Points, in no order, along strands that fork and pass close to each other.
Two points are linked if the straight distance between their rows is under 90.2. Some points are linked to none.
(907): 48	-7	22	29	-35	-37	3	8	-2	4	27	37	24	-11	2	23	-4	11	18	-3	1	-21	1	11	1	-37	-5	-18	-33
(281): 10	-12	-9	9	52	19	-43	18	-34	-51	-44	-44	-12	-6	-35	-36	-12	10	2	31	4	6	-40	61	9	-37	-7	5	-53
(226): -27	-23	-24	-35	21	-9	-14	-45	-5	-6	9	15	-4	21	0	39	18	12	-6	30	8	6	-58	38	-25	-20	-21	8	-45
(166): -22	-13	-19	-61	20	-2	-76	1	7	2	-46	-12	-10	-34	-17	-40	-18	1	10	24	-11	-7	-46	15	-17	-3	13	13	-17
(329): -22	-19	-15	13	57	-24	15	-22	-1	-4	-3	22	-16	6	-26	29	37	-8	3	43	42	20	-46	19	-25	-4	2	19	-17
(552): -2	59	-8	9	-12	0	21	-22	-3	2	7	-23	0	-18	5	-11	11	-27	-28	-44	-7	27	37	-56	29	31	35	2	6
(820): -10	22	-41	6	0	-7	-9	-35	-27	-44	-1	24	-29	10	-16	45	5	-26	-12	-3	29	14	-25	-15	0	-27	43	-28	-34
(28): -23	2	-2	22	13	33	26	-9	9	-16	23	15	-16	15	45	9	19	-10	-23	-16	-7	0	13	-18	15	37	-1	4	50
(408): 30	-11	33	11	-68	-18	34	35	-6	50	8	-2	41	27	16	-20	4	6	2	17	-27	-25	32	18	-5	-31	-15	4	55
(585): 10	9	10	13	1	0	-6	4	-15	-8	29	31	1	-28	36	-24	36	-11	-14	-27	-17	-2	26	-26	33	17	5	1	45
(394): -15	-22	-10	-24	-4	19	-53	-16	2	-11	-24	4	-12	-8	3	-10	-26	4	-5	-2	-13	-16	-56	35	-24	-24	-15	-4	-28
(325): 23	-4	-6	-34	-46	6	35	32	-12	60	15	-12	26	41	28	-37	31	6	0	1	17	8	50	-13	35	-6	44	18	50
(773): -14	0	-48	-27	-22	-29	-30	-53	-28	-25	-7	17	-9	-2	-13	18	2	-22	-4	-16	11	2	-36	1	-20	-29	39	-27	-35
(177): 13	-11	-1	-23	-65	-13	14	29	-14	75	-15	7	-12	42	23	-3	-1	-14	15	29	48	2	47	-19	52	-19	33	5	1
(696): 3	-27	11	-8	4	41	-64	16	13	22	-33	12	-18	-27	18	-50	-16	-12	17	-12	-7	-21	-14	-9	1	10	-10	-9	21
(716): 15	-3	-1	30	-35	-41	2	-4	1	-1	3	-27	-1	-39	-38	-15	-19	-17	35	-27	15	11	13	-26	-14	-15	10	-15	-54
(427): 45	-20	49	26	9	-7	-11	37	1	-13	-11	11	28	-48	-34	-51	7	-5	-1	-26	-37	-23	18	9	18	-4	-11	-1	-21
(897): -28	-20	1	6	20	13	15	24	35	-41	11	-41	14	24	-20	-5	-38	33	-1	-12	-48	-18	31	14	-17	15	-54	18	15
(734): -19	0	-26	-30	36	-46	-31	-34	-11	-13	-12	0	-8	-18	-21	12	24	2	10	28	20	17	-39	-2	-16	-9	13	2	-29
(853): 12	-15	19	35	4	2	9	2	20	-11	19	12	-2	-16	13	1	-13	6	13	-26	-4	-19	10	1	-2	11	-30	-12	0
(700): -19	-23	11	14	46	11	-1	-9	15	-27	-9	-8	-17	-27	-11	11	-11	-2	12	-1	6	2	-21	22	-16	-7	-15	-4	-16
(559): 32	3	-8	-13	-67	-20	-3	31	-8	62	0	28	1	32	18	12	-5	-7	13	31	24	-9	24	-2	36	-31	41	-4	3
(24): -24	10	-40	-35	-26	-4	-46	-47	-18	-4	-3	27	-17	3	18	12	-10	-14	-3	-1	8	-6	-43	-13	-23	-23	34	-16	-4
(684): 26	-33	24	7	-3	38	-11	20	14	17	23	15	29	15	35	-48	27	25	-4	-16	-38	-15	23	4	18	12	-45	4	59
(80): -21	-6	-12	32	46	-26	50	-15	-2	-6	4	-1	7	11	-22	53	38	-8	0	45	35	20	-34	21	-26	17	9	8	-6
(475): -9	40	2	-13	21	-52	16	-26	0	-10	-5	-55	11	-28	-37	20	16	0	12	10	19	34	7	-23	-15	14	12	-3	-17
(486): -19	12	-4	-16	9	-31	26	-10	21	-8	17	-51	10	9	-10	25	-15	25	18	12	-11	-6	13	-3	-35	20	-31	-5	17
(307): 8	-23	-2	27	-32	25	-4	-15	-13	-13	22	92	-5	34	32	54	1	4	-19	-7	3	0	-40	16	-4	-32	-27	-22	-42
(58): -5	3	-3	38	4	11	41	-3	12	-17	46	31	-4	40	41	8	19	10	-47	-6	-26	5	28	-20	43	26	3	22	42
(690): -21	-19	0	41	29	-16	42	0	10	-46	11	-45	-3	-13	-43	-11	6	-5	5	-36	-10	13	27	8	-13	14	-14	4	-10
(547): 38	7	31	19	-52	-40	40	30	3	29	29	16	42	12	13	8	-9	13	13	5	-22	-33	25	14	-13	-26	-33	1	21
(349): 15	63	-20	-37	-8	15	0	-34	15	14	-16	-8	-11	18	17	45	-17	-17	0	23	31	16	1	-27	5	16	39	-20	20
(276): -9	-12	-24	-47	49	-38	-44	-19	-4	-8	-11	-5	-3	-17	-41	-11	16	18	14	34	13	4	-41	25	-7	0	-5	10	-49
(493): 22	-9	5	-19	-47	-6	14	31	-7	45	24	-12	27	12	28	-58	30	14	2	-8	-7	-4	47	-14	24	-1	20	12	62
(366): -22	34	-2	13	27	-39	45	-26	-3	-26	-4	-62	-2	-15	-29	26	36	5	-21	-7	1	42	15	-23	-4	30	19	12	9
(162): -3	-34	41	41	-18	45	19	6	4	-4	16	83	-6	27	29	45	-4	13	-17	2	0	7	-33	11	-7	-8	-52	-2	-36
(529): 41	63	-14	-22	-41	-8	39	10	8	42	19	6	9	16	-10	3	-19	-24	-5	-17	7	1	48	-27	41	23	42	4	-9
(830): -33	13	2	33	33	14	4	-5	-23	-22	-12	55	-43	-23	2	8	16	-43	-27	-26	25	1	-1	-36	-2	-9	42	2	22
(4): 7	-30	47	14	-3	70	-6	15	14	24	19	57	0	18	53	-4	7	18	-5	-2	-14	7	-15	9	4	11	-68	-5	16
(940): -20	-33	-23	-40	-29	24	-33	-37	-20	3	-17	12	1	5	17	4	-19	6	-18	-27	-12	-22	-63	61	-42	-15	-16	-10	-46
(568): 24	22	2	11	-11	-4	20	6	1	-2	44	22	13	8	33	-19	33	2	-34	-15	-28	3	42	-18	43	7	19	15	47
(466): 53	32	3	-12	-64	-5	30	35	1	54	18	30	16	33	7	26	-22	-6	13	30	9	-11	34	9	33	-28	33	-9	6
(287): 5	-5	8	-26	-58	-11	34	40	-21	75	-6	-17	2	35	14	-24	13	-7	10	13	40	-1	60	-21	45	-7	22	17	28
(17): 20	-34	50	10	12	70	-10	22	12	17	18	35	19	13	37	-32	22	20	-12	-12	-37	-7	3	11	16	21	-64	8	39
(550): -37	-35	-11	-7	47	-1	3	-20	-6	3	3	33	-19	18	-23	29	21	10	-13	50	23	11	-66	43	-22	-12	-19	26	-36
(557): -7	34	-13	19	-19	-24	24	-14	7	-14	28	-32	-1	-4	-9	-13	4	5	-24	-48	-23	14	42	-46	15	21	5	12	9
(516): -5	32	-20	-32	-23	-4	-15	-30	11	29	-12	-11	-18	7	31	28	-15	-4	19	33	22	7	-14	-32	-11	8	28	-17	17
(224): 9	-8	-5	-30	35	15	-59	36	8	-15	-44	-45	14	-4	-17	-20	-36	29	27	34	-10	-12	-26	43	-10	-13	-5	6	-42
(768): -24	-11	13	-6	34	50	-26	-8	2	4	-8	20	-28	-18	34	-26	12	-17	-2	-20	-6	-1	-5	-21	5	19	-17	0	56
(352): 5	-21	7	-8	12	26	-47	28	28	-3	-44	-29	5	-18	-11	-17	-57	19	25	5	-14	-15	-12	26	-20	-4	-12	-8	-23
(378): -9	-9	-30	26	10	7	7	-34	-11	-34	12	41	-18	17	-1	52	2	-16	-2	-6	26	0	-30	5	-7	-30	18	-25	-37
(35): 2	12	-26	-10	-41	-16	-36	-24	5	14	-8	7	-20	-1	21	9	-27	-17	15	-1	13	-1	-9	-30	-14	-6	37	-19	-6
(95): 1	-13	10	19	56	34	-42	24	-20	-55	-48	-26	-21	-26	-41	-35	-17	-8	-6	0	9	1	-31	42	4	-32	10	4	-34
(52): -6	15	11	20	16	15	-2	-5	-16	-15	10	40	-25	-33	17	-15	30	-38	-23	-37	-4	3	14	-37	26	19	18	-1	32
(826): -2	-16	3	10	-21	6	6	30	29	-4	17	-25	20	15	-8	-30	-34	20	1	-29	-47	-33	34	-10	-14	23	-56	4	25
(167): -38	-13	10	18	28	25	6	-5	17	-21	-1	4	-19	-9	21	8	13	-5	-14	-16	-18	-3	8	-6	-4	30	-9	5	44
(904): -14	16	-1	-15	38	-40	-16	-24	4	-8	-16	-27	-4	-41	-29	14	24	3	26	22	21	24	-13	-14	-13	6	11	-5	-19
(884): 49	44	-13	-21	-55	-8	53	20	2	45	29	11	18	40	10	9	-16	-7	9	9	9	-14	45	-3	27	-6	15	5	19
(420): 27	-6	32	24	-9	-10	-9	18	0	-3	12	23	23	-44	6	-33	20	-8	-4	-28	-33	-8	31	-8	21	3	-3	3	15
(373): 37	2	23	-1	-41	-5	-2	26	-11	35	16	20	26	-6	34	-25	32	-4	18	7	-9	-2	23	-5	22	-16	19	2	48
(629): 30	-18	23	36	38	42	-48	30	-17	-44	-49	-23	-8	-35	-35	-52	-29	-5	-4	-26	-2	-17	-15	17	15	-17	6	-13	-47
(419): -16	-16	-16	34	-3	27	5	-13	-13	-19	22	67	-18	33	19	68	-3	-6	-9	1	20	4	-36	5	-8	-26	-4	-18	-32
(213): -29	-25	-32	-50	-9	2	-18	-50	-25	-13	3	17	4	18	11	32	5	3	-17	2	-2	0	-62	57	-42	-17	-18	-6	-50
(315): 11	22	-10	1	-48	-32	40	7	11	32	21	-25	5	19	9	0	-39	4	16	-11	15	-26	39	-27	-3	16	-3	-4	15
(525): -14	-25	20	-5	34	81	-48	12	5	10	-20	27	-23	-13	38	-48	-7	-11	-5	-21	-9	-8	-20	-7	1	5	-26	4	47
(659): 23	-28	42	11	-70	-10	26	27	-13	51	-20	-9	30	20	17	-18	16	-6	15	24	-9	-12	32	24	7	-49	18	-6	57
(916): -44	15	-4	13	40	-1	2	-16	-28	-23	-22	35	-32	-23	-22	25	26	-41	-31	6	35	20	-19	-26	-21	-8	55	8	18
(556): -12	26	-5	-8	24	-15	17	-35	3	-12	6	-15	-5	7	16	61	10	5	9	29	18	11	-9	-9	-8	15	8	-9	9
(533): -10	21	-7	-3	-23	-26	15	-18	17	9	7	-40	-8	-1	7	12	-30	12	25	-1	5	-3	17	-23	-26	19	-3	-16	14
(634): -23	-20	-9	-36	-4	31	-82	-4	0	9	-43	11	-26	-36	2	-58	-26	-15	-4	-3	-14	-12	-37	-5	-13	-12	19	-1	11
(752): 45	-20	38	49	34	15	-18	36	-9	-34	-26	-5	14	-44	-44	-57	-9	1	-6	-35	-15	-15	9	12	24	-4	-6	-5	-43
(376): 15	-11	-30	-36	45	5	-56	25	-31	-34	-31	-35	3	5	-32	-27	-13	30	6	30	4	-9	-44	58	9	-10	-8	16	-66
(37): -39	-6	-6	29	44	-24	37	-5	15	-41	-3	-48	-2	-11	-42	0	37	8	-13	1	-18	31	16	2	-14	34	12	23	15
(76): -19	-10	5	-13	39	-19	22	10	21	-24	5	-62	14	-2	-37	11	-17	23	35	12	-14	0	16	30	-24	12	-40	10	-10
(228): 18	-22	10	4	-14	10	-9	24	25	24	27	-6	25	22	4	-45	-1	24	1	-19	-44	-33	37	4	0	15	-50	4	38
(918): -18	-17	1	-2	52	15	22	33	20	-46	-9	-66	24	23	-29	2	-33	35	8	12	-34	-7	21	44	-18	23	-51	23	-1
(919): 5	58	-11	2	-29	-10	0	-12	-15	23	-10	-25	-3	-42	-4	-10	-6	-27	-2	-33	14	31	21	-59	15	18	51	-1	-14
(422): 32	14	5	15	-54	-47	49	18	1	20	35	-1	29	12	1	0	-25	12	6	-20	-8	-38	34	-6	-1	-7	-27	-3	10
(648): -19	6	-1	4	40	-25	37	-21	4	-3	13	-6	4	17	4	74	17	14	5	49	31	22	-18	8	-13	26	-13	-1	-3
(875): 24	55	-13	0	-52	-18	22	1	-2	45	-4	-12	4	-16	-5	-2	-20	-29	4	-25	18	10	38	-49	22	14	49	1	-19
(159): -8	-4	2	19	35	-32	30	-3	9	-29	0	-57	1	-14	-59	-1	0	-4	34	3	-1	24	19	28	-20	-7	-27	-2	-23
(728): -11	-9	-32	-67	40	-22	-72	9	-11	-2	-33	-10	1	-27	-35	-33	-2	17	2	33	2	-10	-44	14	-7	11	-1	13	-42
(286): -29	43	-11	-3	2	-31	30	-28	14	-15	10	-70	1	-5	-26	-2	3	15	-26	-23	-17	27	27	-49	-9	23	13	9	16
(347): -20	-30	53	30	-7	72	20	16	16	5	2	75	-22	25	40	25	4	10	-24	1	0	16	-39	12	-13	15	-58	1	-8
(821): 10	51	-11	-16	14	12	30	-28	14	-13	-7	-9	-7	27	11	81	-11	-10	-9	22	31	16	3	-19	14	23	30	-26	10

A fork is a point with three links. Follow the links from the first point to the second and name the forks in between, in order.
(224), (167) | (585)
(276), (547) | (366) (76)
(35), (486) | (76)
(547), (875) | (76) (366)
(466), (734) | (366)
(629), (286) | (585) (366)
(286), (752) | (366) (585)

Follow the links from the first point to the second, and from the first to the third. Name the last point that the two ways share.
(281), (696), (916) | (585)
(533), (378), (325) | (76)
(820), (552), (408) | (76)
(559), (918), (728) | (366)
(493), (159), (276) | (366)
(629), (904), (830) | (585)

A fork is a point with three links, a tip a point with one. Leave the first point through the second and follow the links. Name the first fork or tip that comes.
(167), (768) | (366)
(648), (80) | (394)
(286), (557) | (373)
(734), (276) | (585)
(486), (533) | (659)
(820), (378) | (76)
(427), (752) | (352)
